Points on a hilly landscape, in no order, each with its height.
A ball rolls from a point to whichever of its 2 nearest points has the largest drop for the distance, and stops where none of them is lower. Distance is the straight distance between rows; heights are no part of it.
Miz height 64.5: [ 20 -44  16  22  23 -19  17  -2   4 -19  39   7   2 -10   8  -8 -31   4
 -15  -4  33  -3  -7  -8  -8  16   2]
Dod height 67.3: [ -6   4  -4   0  34 -12   9  -8  26 -39   8 -20  -3  15  -4  19  -3  21
  14  14  25  19 -15  15  -6  24   9]
fos height 21.1: [ -7   7  10   5  37  10  -4 -34   8  26   2  12   8  -5   9  -9   3 -17
  -6 -15 -21 -37 -10 -10  -9 -58   4]
peg height 48.4: [ 18  50 -10  14  26  17 -15 -10  17 -14   2  11   8   2 -13  14 -15   8
 -15  -8  16  -3 -20   8   0 -25   4]
pigat height 43.6: [  3 -11   6 -14  -4  11  14   2   0   3   0 -20  11  -6 -14  -3   5 -11
  22   1 -11 -10 -21 -10   1 -16 -11]
rol height 42.4: [-22 -23 -10  13   3  31  34  -4 -19  16  -9   5   3  -1 -36   2  22 -40
   0 -31 -11 -13 -27   8  26  -7   3]
rav height 28.8: [-18 -10   4  18  10  36  35 -37  13   2   0  12  16  11 -16   0  32   5
  29  -4 -15  -2 -21  18  -1 -21  20]
Vani height 76.3: [  0  13   2  24  -7  35 -15  -3  25  -6  17  -2  12  11 -38  -6   9  33
  21 -10  18  33 -23   7   5  23 -12]
rones height 52.5: [ -4 -22   3  18   3  -1   4 -36   4  16 -11 -11  17  -2  10 -10  -3  33
   1 -12  -8  33 -32 -16  25   5 -11]
kivad height 45.8: [ -1  -6   4   0  32 -14 -24  -1  12 -27  12 -10  -5   0  21   9  23 -10
   5  -2 -13  14   5   6  -5  29   4]
Vove height 80.2: [ -6 -11  -9  -4  45 -32  -2 -20   6   8 -29 -27  -3 -24 -17   7  -5 -15
 -12 -12 -10  11 -24   8  17 -16 -15]
san height 78.1: [-18  10  15   6 -25  15  26 -11  -1  -2 -18 -37  14   9 -31   9   1  -4
  28   8  -5  33 -13  10  26 -12 -24]
Koz height 16.4: [ -5   0  11 -26 -47   6  -3   5  -8   8  10  -6  17   2  32   0   6  28
  23  20 -16  17   5 -12   4  19 -16]
selit height 25.2: [ -9  31  13  26  18   1 -31 -11  -8 -10   8   9   6   3  19  -7   5   9
  -4 -21 -15  38  16   5  25   3 -18]
mugur height 44.6: [  0  -1 -11  15  13  -5 -28  25  -1 -14  24  -2 -12  -2  -2   8  22  -8
 -16  -9  -3  24  19   2  -4  47  -2]
Ruvu height 37.2: [ -4  12  -5 -18 -20 -21 -20  14   1  11  12  19   3 -11  29   1 -18  56
 -24   1  27  18  16  -6   5  26  -9]
fot height 57.5: [-13  20  10  13 -14  27  10  17 -22  -6   7  18   2  16 -11 -10  -2 -23
   8 -18  -9   3  18  14  10 -33  -9]
sov height 29.0: [ -3   5  17  38   5  25 -25   0  29  -1   8 -14  -2  23 -15  -5  30 -24
  16   5 -11 -24   3   0 -36 -11  -2]
daso height 59.0: [ -5   8  24  25 -23  11   6  12 -35  10  11  16   1  12  20  -9  12 -43
   2   1 -22 -17  18  21  12 -20  -9]
mefog height 54.0: [ -3  18 -16 -25  20  22  26  -9   5  -8   0  12  10  -1 -36  14  -6 -19
  22  -5   6 -31 -12   2 -13 -32  26]
kug height 69.6: [  0  -6  -8  35 -36  19   1 -11   4   6 -20  -5  -5  24  -5  -8  40  12
   1  -3   0  17  -4  10   3  27  22]
dumug height 42.1: [  0  -1 -20  -7  14 -13 -17  22  18   5 -25 -35 -27   3 -13   9  14 -25
 -14   5   2 -25   1 -12 -25   6   3]
mune height 46.3: [ 22  48 -15  27   1  14 -19  17   0 -15   4  12   2   2 -23  13 -11   1
 -23 -20  24  15   0  13  13 -13 -12]
feti height 9.8: [  7   2   1 -34 -27  18   7  -3  31  -3  12 -13   5  14   6  14   3  32
  41  39 -10  -5  -7 -14 -25  11   0]
rika height 30.3: [  6  24  13  24  25  17 -41 -25 -11   6   3  11  14 -22  10  -9  14 -16
 -12 -28 -25  19   3   6  10 -24 -25]
buga height 74.9: [  5 -13  22  30  -2 -41  -2  41  12  -1  17 -22 -15  -2   4   0 -17 -11
 -21   5  18  -2  18  -4   9  16 -39]
fut height 73.3: [-33 -26  18   3   6 -16   5  21  12  -4  30  -7 -12  16  23 -15 -10  36
  -1  -2  15  15  36  -1  -4  47  -5]
ripup height 51.0: [ 18 -44  14   2   2   1  21 -14   6  18  22  21   6 -16  11 -15 -22  13
   5   3  -5 -13 -11 -32  -4  -4   0]
dunis height 46.0: [-15 -17   2 -12 -10  21  29 -11  12  16 -21 -14  -1   6 -40   0  15  -7
  30  -9 -18 -23 -17 -13  -4 -32   3]
zefa height 30.9: [ -1 -16   9  15   6  -1 -26   3  27   6   0  -9 -19  13  16 -18  20  -4
  -5   5  -9 -32  14  -6 -42  -3  11]
puges height 77.2: [-17  16  16  31 -13  26   8 -18  14 -20   0 -19  14  20 -14   7   7  21
  32   6   5  33 -18  13  14  -4 -10]
Vobi height 71.2: [-18   1   1  19 -37 -12   7  16   8   3 -17  -5 -18  31  13 -12 -12  53
 -12   4  19  26  14  -7   7  17  -1]
bof height 12.2: [ -3  21   2  20  -1  35 -31 -11  19   5  14  21   4  10  -7 -31  36  20
  15 -12  -5  15  26  -3 -23  17  -2]
bod height 46.5: [ 39  19 -27 -27  10   4 -26  -5  -3   0  16  17  13 -29   7  13  -4   6
 -19  -5  13   3 -22  -6  -2   6  10]
kigol height 75.7: [ -5   7  -3   1  -4 -44  -6  42  -8  -3  -2 -18 -19  -1  -2  15 -24 -13
 -25  18  17   0  18  10  18  15 -41]
dop height 33.5: [-15   3  -1  22  28  14 -16 -27  -2   1 -21  12   2   3  23   5  38 -10
  -5 -14 -30  10   5  15  19 -11  33]
Keke height 84.6: [  6  14 -15 -50 -15 -16   1 -14  -4  12 -23   8  12 -18  22   6 -26  44
  -5  10  10  10  -6 -12  12 -15  -2]
Zot height 34.7: [  6  -2   3  20   0 -24  -5  27  24   9 -11  -9 -16  22  -1  -3 -24   7
 -18  22  18 -30  -1  -4 -28 -23 -11]
tukik height 81.1: [-11   5   9  23  22  -4   6   7 -18  -4  12  -5   7   1  -4  23  11 -64
 -16   5 -10 -19  -3  25  16 -32   2]
ledit height 35.6: [ 11  30 -20 -29 -21  -5 -42  16 -15  10 -15  18 -21  -5  28   2  10  -2
 -18 -15 -10   7  34  -1  -8   8   4]
Mep height 68.0: [ 17   1  -6 -10  15  -6  20   0   4 -37  26   4   9  -2  -5  20 -23  13
   8  21  34   1 -18  15  -9  27  21]
fonop height 69.0: [ -1  10 -18  15 -20  -2   3   1 -13   1 -22  -2  -5  12  20   7  25  -6
  -6   7   0  17  -1  20  12  15  28]
Por height 52.8: [  6 -62  12  26   6   0  28 -21  22   5  10  -2   0   6  -8 -15   0  17
   6   4  -1 -27 -17 -20  -9  -4  17]
nago height 40.9: [ -1  13  -9 -30   1 -15 -23  25   2  -7  30   1  -5 -11   8  12 -22  31
 -27   5  26   1  19  -6   2  38 -12]
gudu height 39.0: [  3  11   6 -27   3 -16  18  -9   5 -16 -10  -2   1   5  32  15  -9   4
  21  26  -4 -17  -3  10 -12 -28  30]
suzo height 44.8: [ 14 -13  -2 -34 -34  16  40  20 -31  -2  -7  21  -2   0  12  11  -5 -15
  30  22  -7 -27  13   7  -8  -4  30]
kitom height 70.2: [ -2  -4   0  50   3  18   1  -5  17  -3 -12   6 -12  32   4  -6  27  10
  -6   2  10  -2 -11  13 -12  -2  37]
tep height 83.3: [-11 -28  10 -23  27 -41  35 -30 -11   6 -17  13   4 -24  31 -12 -24   2
   1  -1 -17   0   9   4  15 -20   9]
vibul height 49.6: [ 13  18 -10 -26 -19  19  13   9 -25 -14  12 -14  14 -10 -24  29  11 -26
  31  12  -2   5 -16  19   5  20   5]
Takap height 47.8: [-11 -26  -6 -19 -11  25  51  -3   0   1   2  -7  -4  10 -42   5  16 -24
  44 -14 -18 -22   6   0 -16  -4  20]
Nodo height 23.8: [ 11  -3 -12   2  -5  41  15 -24   2  21 -13  17   3   1 -19  -2  24  15
  11 -17  -3 -17 -26  -5  -1  -4  26]
Kuvof height 60.6: [ 11 -10  24  22 -26   6 -14  21 -33   8  24  11   1  -7  22 -17  11 -39
  -8   8 -22  -3  21  10   6  14 -21]
gose height 44.3: [-38 -10  21  22  30 -21  -3   1  13  -6  -5  -7 -13  15   4 -23 -26  11
   2 -23  -4  17  34 -10  -5 -11 -28]
kel height 83.9: [ -7  -3  12 -40  14 -42   4 -21  -6  17 -19  16  -5 -17  36 -18 -39  21
   7  -4  -9   3  24 -16  -6 -19 -10]
tuf height 35.8: [  4  28  15   2 -24  23   0  11   8 -16  28 -26  19   4 -39  18 -12 -11
  24  24   6  -9 -17   3 -12 -29 -31]
giniv height 23.4: [ 13  20  -7 -31 -51  17 -15   7 -15   8   2   0   2   0  12   8  21  12
  17  17   1  12  -6  -8  -1  30 -13]
pivi height 86.1: [ -3  36 -15 -27  -6   2  -3   4  -8   1  -7   3   9   3 -39  -3 -42  21
  -2 -19  18   8  11 -11  16 -20 -35]
gim height 87.7: [  9  18   3  11 -35 -20   4  20 -14   7 -11  -2   6   0 -10   0 -26  12
 -20   1  28   7  -8   1  24 -18 -33]
zisa height 82.6: [ 12   1  -1 -22  -5  -4  31 -21 -19   0 -15   0  27 -22  15  22 -12   3
  13  25   2   9 -27  12  29 -16  10]
kaveb height 47.5: [-12 -13  15 -12   6   1  -8  -7 -12  12   8  15   1  -7  12 -34  -5  -6
   4 -25 -25  -2  27 -19   0 -18 -21]
Sogi height 43.1: [ 17  -8 -19  16  10 -16 -13  15  12   6  -7  -7 -19  -2  -3  10   9 -34
 -31  16  13 -41  -9   1 -18  -4  17]
diges height 80.5: [-11  20  11   6   8 -21  -4  32  -3  -8   8 -23  -6   3 -19  18  -8 -49
  -4  16 -18 -20   9   9   0 -31 -18]
rekup height 65.5: [  4 -27   6  31  23   3  16  -3  23 -21  27  -8  10   0 -23  -5 -13  12
   0  -7  31  10 -27  -8 -10  22   4]
guvaf height 29.3: [  3  11   3  19  19  -7 -25  -6 -13  -4  12  33  -6  -6  26 -12  -9   9
 -28 -39  -5  33  23   9   7  25  -6]
pova height 37.0: [  6  11  15 -16  -3 -21   9   5  23  -8   2  -5   7  16  39  12 -23  26
  14  51   8 -19  -1   3 -26 -31   7]
Tinar height 46.1: [ 26   9  -7  15  28  28 -14 -19  20   0  23  24  14 -19 -14   8  24  -9
 -13   0   1 -21 -26   2 -20   1  20]
filiv height 50.0: [ -3 -42  17  16  25 -22   2 -36  11  -2   1 -24  16 -13  24   7   4   4
  -4  -2 -17  16 -20 -16  13   5  -6]
Fedi height 48.5: [  1 -35  10  -9  35 -20 -12 -30  15  -6  22  -3   8 -28  44  -5  -3  18
   1   3 -13  16  -6 -18  -2  22  -2]
zut height 79.9: [ -1   8   6   4 -23  -7  13  28 -12 -19 -10 -41 -10   7 -34  20  -8 -35
   8  20  -7   1   0  15   7 -24 -21]
Git height 21.9: [ 15  15  15  17 -28 -26 -30  28  13 -11  30 -17  -5  10  19  14   5   6
 -18  33  16  -1  12  13  -6  21 -11]
Tikeb height 69.3: [ 22 -10   5 -10 -17   1  19  11   2 -16  30   6   7   0 -20   9 -35  24
   5  13  38  -3 -20  -2 -14  12  -5]
liv height 20.8: [-15  18  18  33  -5   4 -22   8  -4 -18  14  17   5  23  19 -22  10  32
  12 -13  -3  39  29   8  10  20 -10]
Bidiv height 68.3: [-13  -3 -22  27   9   0  16 -12   3  -9 -35 -30  -5  18   5  28  34 -21
   1  10  -2  12 -21  33  14   0  35]
von height 17.3: [  7  -1  16  28 -44   5  -7  28  17 -11  20 -16 -10  21  14  11  21   2
   8  40  15  -3   0  11 -21  43  -8]
loket height 66.4: [  4  -4   0  11  20  -4 -13 -12  32  -2  19 -11   5   4  -3  -7   1  27
  -4  -2  23   7 -15  -4  -7  11   0]
bar height 49.7: [ -6 -54  -1  -7 -28  10  57  -7  -6   0 -11 -21 -12   3 -22  -5  18   2
  38   2  -9  -8  -8  -1  -6  19  20]
mepo height 33.4: [ 15   0 -30 -23 -19  -7 -26  17 -29   5  -8  15 -17 -19  20  -4  16 -20
 -29  -8  -3   4  12   3  -3  41  12]
Pul height 54.1: [ -2 -55   5  11  10   2   9 -18  20   7  -9 -25  -7   8  -9 -13  20 -22
  14  12 -16 -23 -14 -24 -17  -4  18]
zitug height 77.4: [  9  20 -27 -24 -20 -39  -4  23  -1   2 -21  17 -16 -10  -6   1 -38  22
 -34  11  42   0  13  -7  -3   0   0]
Zibib height 34.6: [  1  31   8  -6   7 -12 -25  -4  32  -5   4 -11   4  22  28  16 -14  34
  -7  33  12  -7   4   0 -21 -15  -5]
Tega height 55.1: [-13  35 -27 -15  26  31  19   3  -7 -21  -2  19  -2   6 -37  13  15 -28
  16 -16  -9  -4   5  27  -5 -19  29]
Furu height 81.7: [  0 -14  15  -1   1 -16  19   0 -28  12  11   9  15 -26  13  10  -8 -48
 -16  13 -11 -27 -12  12  29 -31  -8]
Meb height 25.6: [  0  12  20  32  25  17 -25 -17  18  -1  18  11  12   1  -4 -15  12 -20
  -1  -4 -18 -26  -6   4 -13 -40  -3]
lok height 26.4: [-18 -30  -5  -6 -14 -22   7  24   5   7 -20 -10 -31  26  -5 -23  -8   0
  -5  -2   7 -12  33 -16 -23  17   5]
gad height 31.7: [  0  34  15   1 -36  16  -3  15   1 -17  15 -17  17  16  -5  23  -8   8
  17  38   8  11 -10  10   4  -6 -19]
noga height 29.5: [ 19   3 -32 -37 -36  16 -18  19 -21   5 -10   2  -4 -10   5   2  32   4
  -2  -4   0  16   5  -9   5  54  15]
vibu height 27.9: [ -6 -23 -17 -12 -14   1  11  -4 -22  16 -25  14  -4  -7  -4 -22 -17  25
  -4 -28  10  21   4 -12  21  18  -4]
kuf height 44.2: [ 30   5 -14  29  12  11 -17   5  12  -1   4  17 -14  -2 -11   2   4 -20
 -39  -7  18 -28 -21   1 -15  -2  24]
Tuk height 74.3: [-13 -24  26  33   1 -40  -1  31  20 -10  24 -21  -6   7  23   3 -11  19
 -29  14  16   9  18  -2  10  41 -20]
fafi height 70.5: [-10  17   5  43 -21   4 -13  13  25  -5 -16  -5 -21  46  13  -7  12  35
  -7   5  13  13   8  10  -4  -3  10]
desit height 45.5: [ 11 -11 -11  16  17  17   3 -11  -7  -3  19  -5  11 -21 -35   7  25 -43
  -5 -13  -7 -15 -32  13  21  -3  11]
Karek height 24.5: [  1   4   2 -36  21 -17   7 -14  41   5   2 -23  10  -6 -10   9 -28  38
  19  29   7  -7 -15 -20 -14 -26 -15]
ros height 33.3: [  2   2  -2  -9 -13 -32 -21   7 -14  11  -1  25  -8  -6  38  -6 -21  20
 -42 -17  10  24  24  -4  10  25  -4]
seti height 85.3: [  4  23 -11 -56  -5   5  -3 -20  -7   5   3  14  20 -18  -6  -4 -25  32
  12 -17   2  16  -5 -13  11 -14 -19]
Salar height 47.6: [  6  14 -15 -11   8  13  19   8 -23 -13  -2  -8   9 -19 -39  33   8 -44
  -2   1   2  -6 -25  27  19   3   6]
Pulom height 54.2: [  0 -12 -12 -10  -6  -2  36   8 -20 -18 -17  -8  -7   9 -20   7  -6  -5
  13   1  11   9  -7  27  10  12  20]
Lir height 81.8: [ 14  -4  -4 -20  19 -36  13 -17 -13  -5 -15 -17   8 -23  20  23  -9   0
  -7  21   0  11 -28  16  20  -3  12]
mubi height 72.3: [-26  -9  11  -9 -25 -12  20  16 -14  -8   5   5  -4  26  28 -16 -17  40
  12   4  14  28  28   7  11  38   1]
Ges height 25.5: [  3   1  -1  -1  36  16 -24 -20  -7  23  -4  19   3 -17  -3 -14   9 -24
 -24 -40 -18 -17   0  -3   6 -30   0]
rinuv height 46.2: [-32  -8  16  -5   7  -3 -24 -12   4   5  11  -4  -4  17  18 -29   1  12
  17 -17 -25   8  38 -16 -23  -9 -27]
bal height 62.3: [ 18  -4  34  47 -18   7 -25  11   1  -1  34  23   1  -2  18 -24  18 -12
 -16  15  -8  -4  10  -1 -15  24  -7]
nurad height 33.0: [ -6 -19  -3  17  -3  -6   9  10 -10  -1 -23 -11  -8   0 -10 -10  -9  14
 -16 -27  12  29  -2   0  28  33 -10]
Sesef height 8.2: [ -5 -20   7 -44 -41   8  -1   0 -11  16   9  21   4 -12  19 -16 -12  39
  21   7 -12  14  18 -29   2  17 -16]
siziv height 82.3: [-14  -7  14   6  19  -8  25 -12 -24  11  -7  30   7  -9  26  -2  -7 -32
 -19  -4  -7 -22  -5  13  20 -45  14]
Vipu height 37.1: [ 13   3  -1   0 -12 -14  -1   7  21  22 -27 -14  -8   9  12   0  -7  16
 -13  19  14 -22 -27 -14 -11 -26   0]
vumo height 70.8: [ 24  -2  16 -30 -10  21  32   0  -3 -16  41  23  16  -4 -14  -4 -38  21
  31  16  23 -10 -12  -2  -1 -12  -7]
diz height 16.6: [-14   9  13  37  16  26 -12 -15   1 -14  25  25   8  14   2 -45  14  13
   8 -32  -3  30  22   2  -8  21   3]
popas height 41.2: [ -7  -3   6  28  12  -1 -38   2  17  18  -7  -7 -10   2 -11 -13   3   3
 -21 -33  -8   4  11 -22   0  -2 -30]
vuf height 82.8: [-24 -23  17   4  41 -18  34 -26 -16  -5  -2  11   6  -8  27 -12 -17 -21
  10 -14 -21  -7  10  17  19 -28  20]
muv height 67.8: [ -5  -3   2  25  22   2  18 -10  15 -33  -8 -25  -4  22 -13  23   7   1
  19  16   3  12 -23  33  -6  11  33]
Duvof height 22.1: [ -3 -22 -36 -10  -2   8   8   6 -10  15 -37  13 -30   5 -11 -18  17  -3
 -20 -29   9 -21   3 -16  -4   6  39]
Pemon height 86.8: [  8  12 -14 -12 -21  -5  14  11  -6   2 -24 -12   5   6 -40   0 -30  24
 -11 -12  28  15 -10  -7  19   2 -31]
fof height 74.2: [ 14  21   8 -13 -18  41   1 -18 -20   6  20  16  37 -19 -15  -3   7  -8
  27 -12 -11  11 -24   4  17  -8 -12]
Fus height 73.0: [ 13  43   7 -12 -20  39   1   1 -23 -10  28  22  35  -4 -22  -3 -12   1
  20   6   8   3   6  11   9 -20 -16]
Dok height 7.5: [ -9  18   0  20 -26  24 -31  16  14   4  11  -1  -4  20  -5 -12  38  17
  10  14  -8  12  19  -8 -13  22  -9]
keviv height 55.0: [ 11 -21   3  22   7  -5 -19 -23   4  22   3  10   4 -13  16 -21  -6  26
 -34 -31   4  22 -20 -16  21  15  -4]
davo height 43.2: [ -2  20 -19 -17  16 -23 -34  32  14 -19  23  -7 -17  -3  14  27  10   9
 -22   9  18  12  23   3 -12  50   6]
nevob height 51.3: [ 20  18  -2 -21   9  28   2 -11  -7 -18  20   1  16 -18   0  19  16 -14
  36  25 -17  -9 -19  13  -4  -9  16]
bupen height 39.1: [ -1  33 -24 -26   6   5 -22  15 -10  -6  -2 -12  -8  -8 -28  14  -2 -22
   5 -12  -9   3  11 -13  -5  -2 -25]
Fas height 32.6: [-13  13  -3   7  16 -26 -23  12  36  -9 -12  -5 -25  24  18   9 -10  23
 -20   4  13 -15  23   0 -28  -7   1]
gubov height 30.0: [ -5   3  -1 -23  17 -36 -10 -12  27  14  -5 -16   2 -10 -23   1 -33  24
 -12  13  19 -10  -4 -26  -4 -17 -37]
zeput height 71.9: [ 23  12   7 -30 -13  21  15  14 -22 -10  41  30  12 -10 -12  -5 -33 -10
  17   1  10 -15  13  -2 -14  -9  -5]
fiba height 75.3: [  1   6  -1   8  10  38  -3 -19  -6 -15  29  12  27  -9 -28 -12   6  11
  23 -18   1  30 -10   6   5   7   2]
lod height 54.8: [ -5 -37   4  30   6   2 -15  -9  19  11 -11 -39 -10  -1 -15  -1  37 -14
   9  -1 -14  -4 -16  -9 -15  21   0]
nakis height 20.0: [  2 -16 -22  -2   6  25   2 -17  10  25 -24  12 -11   8  -1  -7  39   0
   2 -17 -19 -30  -8 -21 -19  -2  41]
veko height 78.5: [-10  -8 -29 -42   8 -27   6   6 -20  19 -55  14 -23 -17   0 -10 -16 -14
 -16 -22  -3 -13  19  -4  -3 -14  15]
safim height 39.3: [-32 -28   5  18   5  34  25  -2 -16  15   7  11   1   5 -34  -2  38 -57
  13 -14 -32 -27   0   1  12 -18   2]
mapi height 41.0: [ -4   5 -16  -6  11   1 -21  16  14  -1 -23 -43  -8   4 -34  14  16 -31
   2  -4  -7   4  -5  -6   2  18  -9]
memud height 41.5: [-22 -15  24  46  12  -5   7 -12  -9   3  -6  -5   5  16   8 -23  -4   0
   3 -12 -13  14  15  -2  14 -12 -17]
rovel height 40.3: [ -6   0 -19 -15   5   0  10  -8  -8  -1 -15  10 -10   7  29  -4  11 -16
  11   5 -16 -18  16  11 -17 -12  44]
Lereg height 52.7: [  2  28  -8 -36  22  29  21 -27   6 -12  15   6  27 -18 -11  28   5  -6
  25  10 -17 -17 -21  -6 -10 -32  20]
Pino height 43.9: [ 34   1 -18 -18  16 -20 -18  -4 -14  16  -6  20  -1 -35   1  10 -21 -14
 -46 -16   7  -8 -16 -12   3 -11   1]
Favi height 41.1: [ -1  10 -15 -19 -10  19  -8   4  -8   1 -13  18 -17  12  20 -10  39 -14
  14  -4 -29 -24  39   4 -24   7  35]
dama height 31.6: [-29 -21   4  21  18  19  20 -40   9   8 -17  -1  10   9  25  -2  43  -4
  22   4 -35   5  -6  14   6 -25  29]
dazir height 55.9: [ -9   9   1  -4   5  10  32   3 -22 -23   6  24   6  11 -15 -11 -20 -12
  20 -13   7   3  18  21  11  -5  10]
geg height 63.5: [ 14 -26  18  33  11 -10 -23   6   1  -6  47  15  -6 -14  16 -16 -11  -8
 -23  -7   9  -9   7  -6  -6  24  -8]
mugir height 34.9: [-22   5   3  25   9  32 -11 -19 -10   2 -13  17  -6   8   9 -13  60 -34
   3 -14 -31   4  22  18   9   5  33]
ninip height 79.1: [-18   4   4   5 -18   2  27  11 -18  -4 -32 -31  10  -4 -33  14   6 -38
  12   6  -7  15 -12  12  32 -20  -9]
zosu height 79.0: [-20  -4  -8 -27  25 -24  24  -3 -18  18 -30  -4 -11 -19  -3  -1  -7 -28
  -1 -11 -21 -12   7  -6  11 -35   3]
zotuk height 43.8: [ 10  32  -4  30   5   0 -20  -5   5   2 -15  -3   4   5 -32   1  -9   7
 -22 -29   6  12  -5 -15  13 -29 -37]
bipo height 40.1: [ 17  -1  -9 -19 -17  -2  -5   9  -9  24 -19 -11   0  -5   4   8  -1   1
 -13   4   6  -8 -16 -14   1  -4   1]
pedi height 35.2: [ 18   6  11  -2  11 -15 -20  -8  14  11   6 -11   9 -16  -5   9 -25  -1
 -22  11   9  -8 -17  -9   1 -27 -35]
bet height 78.0: [  3  10 -13 -26   3 -43  -4  17 -11  13 -38  17 -22 -10   1   2 -45  -4
 -24  -3  22 -17  27 -11  -9 -13   2]
Dal height 42.6: [  5   7 -14 -28 -30  34  17  15 -14   6  -5  19  -9   5  -7  10  31 -27
  19  12 -10 -32  12  18 -12   9  37]
veke height 48.2: [ 29  27  -9   9   9  13 -13 -25  10   3  -6  -4  15  -4  -8  19  13  -1
  -8  10  11  -6 -43   7   3 -10  27]
tir height 19.9: [  2 -26   3 -25 -29  -2  14   9  -8  24  -3   7  -2 -11  -3 -20 -31  34
  -7  -7  19   8   2 -34  16  24 -21]
Fupef height 83.7: [ 20  22 -26 -41  -2   5  22 -25 -15  -2 -22  14  16 -15  13  17 -12  30
  12  12   6   9 -25   6  11  -3  28]
bez height 37.3: [  3  44 -20 -34   2   6 -32   9 -14 -12  -8  11  -2   0  -1   4   1   2
  -4 -12  -5  -4  19   0 -17  -9  -1]
padiz height 17.4: [ 13 -10  -5 -27  -4  10  12 -17  31  13 -11 -13  11   6   8  11  -9  54
  21  31  -2 -11 -24 -28 -24  -4   6]
rok height 26.9: [ -1  30  30  13 -23  -2 -22  19  -7 -13  33  -8  16   6  21  10  -4   2
  11  38  -7  16  18  13   1   2 -30]
Tete height 76.5: [ -9  13  -9 -12   1 -49  10  30  -7 -11 -17 -10 -17  -3   1   7 -36  16
 -16  13  31  17  19  11  15  20 -12]
Fiz height 47.2: [  9  -3  -2 -36 -34   0  31  27 -19   4  -9 -10  -3   7   2  11 -16 -14
  21  34   3 -20  -2   2 -13 -13   1]
voza height 49.2: [  6 -18   7 -18   9   5  -5  -9   2   6  17  29  -3 -10  14 -14  -9   8
   7 -12  -9  -7  12 -20 -21  12   5]
Zun height 51.8: [ -3 -38  -8  -3 -27  -3  47   1 -19  11 -24  -5  -8  -4  -3  -1   3  -9
  12   3  -5  -8 -16  -1  14   8  32]
Gafev height 36.5: [-21 -15  -1  21   6  36  17  -6 -16  -7  10  10   0   8 -13 -13  43 -38
  25 -18 -28   6  18  21  11   9  22]
Nir height 27.7: [-10 -22   0 -29 -17 -21   7  28   7   6  -4   6 -18   4   1 -13 -22  27
   3   7  18 -10  23 -24 -12   8  -7]
Zuko height 24.1: [  4 -38  -9 -17  -8  -3  19  16  -8  13 -23  11 -34   9  -1 -18   5 -17
  -1  -4  -3 -36  15 -15 -18   5  26]
tanof height 79.5: [-20   9  -1 -17  31 -39   5 -14  11   8 -26 -21  -2  -9  -1  -2 -16 -24
  -2   2 -26   4  12   5  -2 -32 -18]
Pas height 81.0: [ 17   9 -15  22  30 -32  -3 -13  -3  -2 -15 -14   6 -24  10  22 -14  -9
 -35  -5  11  17 -26   8  25  -7   0]
vin height 47.1: [-13 -22   7   1  26 -33 -25  -9   1  -7  18 -15  -1 -15  41   8   6   7
 -13  -1 -11  31  12  -4   8  51  -7]
rora height 38.9: [  8  -6  12  11  23 -25 -47   4  18  12  11  -5  -1 -14  -1  -1 -12 -10
 -31 -16  -6  -3   0 -21  -8 -13 -46]
vam height 37.7: [ -6 -24  16  28 -22 -17   2   6 -18   3   5  -2  -5  11  21 -19  -5   4
 -13 -14   2  17   7  -4  15  16 -17]
Bev height 41.7: [ 26 -13  -2  19  15 -25 -27   1  -7  17  -6  12 -10 -27   1  -5 -10 -23
 -55 -24  11 -19 -11  -4   0 -11 -25]
goled height 12.3: [ -8   7  12  15 -52  30 -16  22  10 -18   8 -22  -3  24 -10   2  40   3
  32  18  -1  13  13  15 -23  44  -4]

Where does a ball stop that starts at each point below?
mefog: nakis
geg: Fas
mapi: Sesef
rones: Dok
Ruvu: Dok
peg: feti
zut: Dod
Fupef: Dod
bar: Fas
suzo: Fas
bet: Dod
Vobi: Dod
Pino: feti

Call two points neighbours if one is among the 2 nearest of the other. Go from one point of each pair to the other, from neighbour to neighbour, staying as low as possible. Name the highest point that can't be avoided.
Sesef, nakis: Nir
Dok, fos: rika
feti, Sesef: Koz
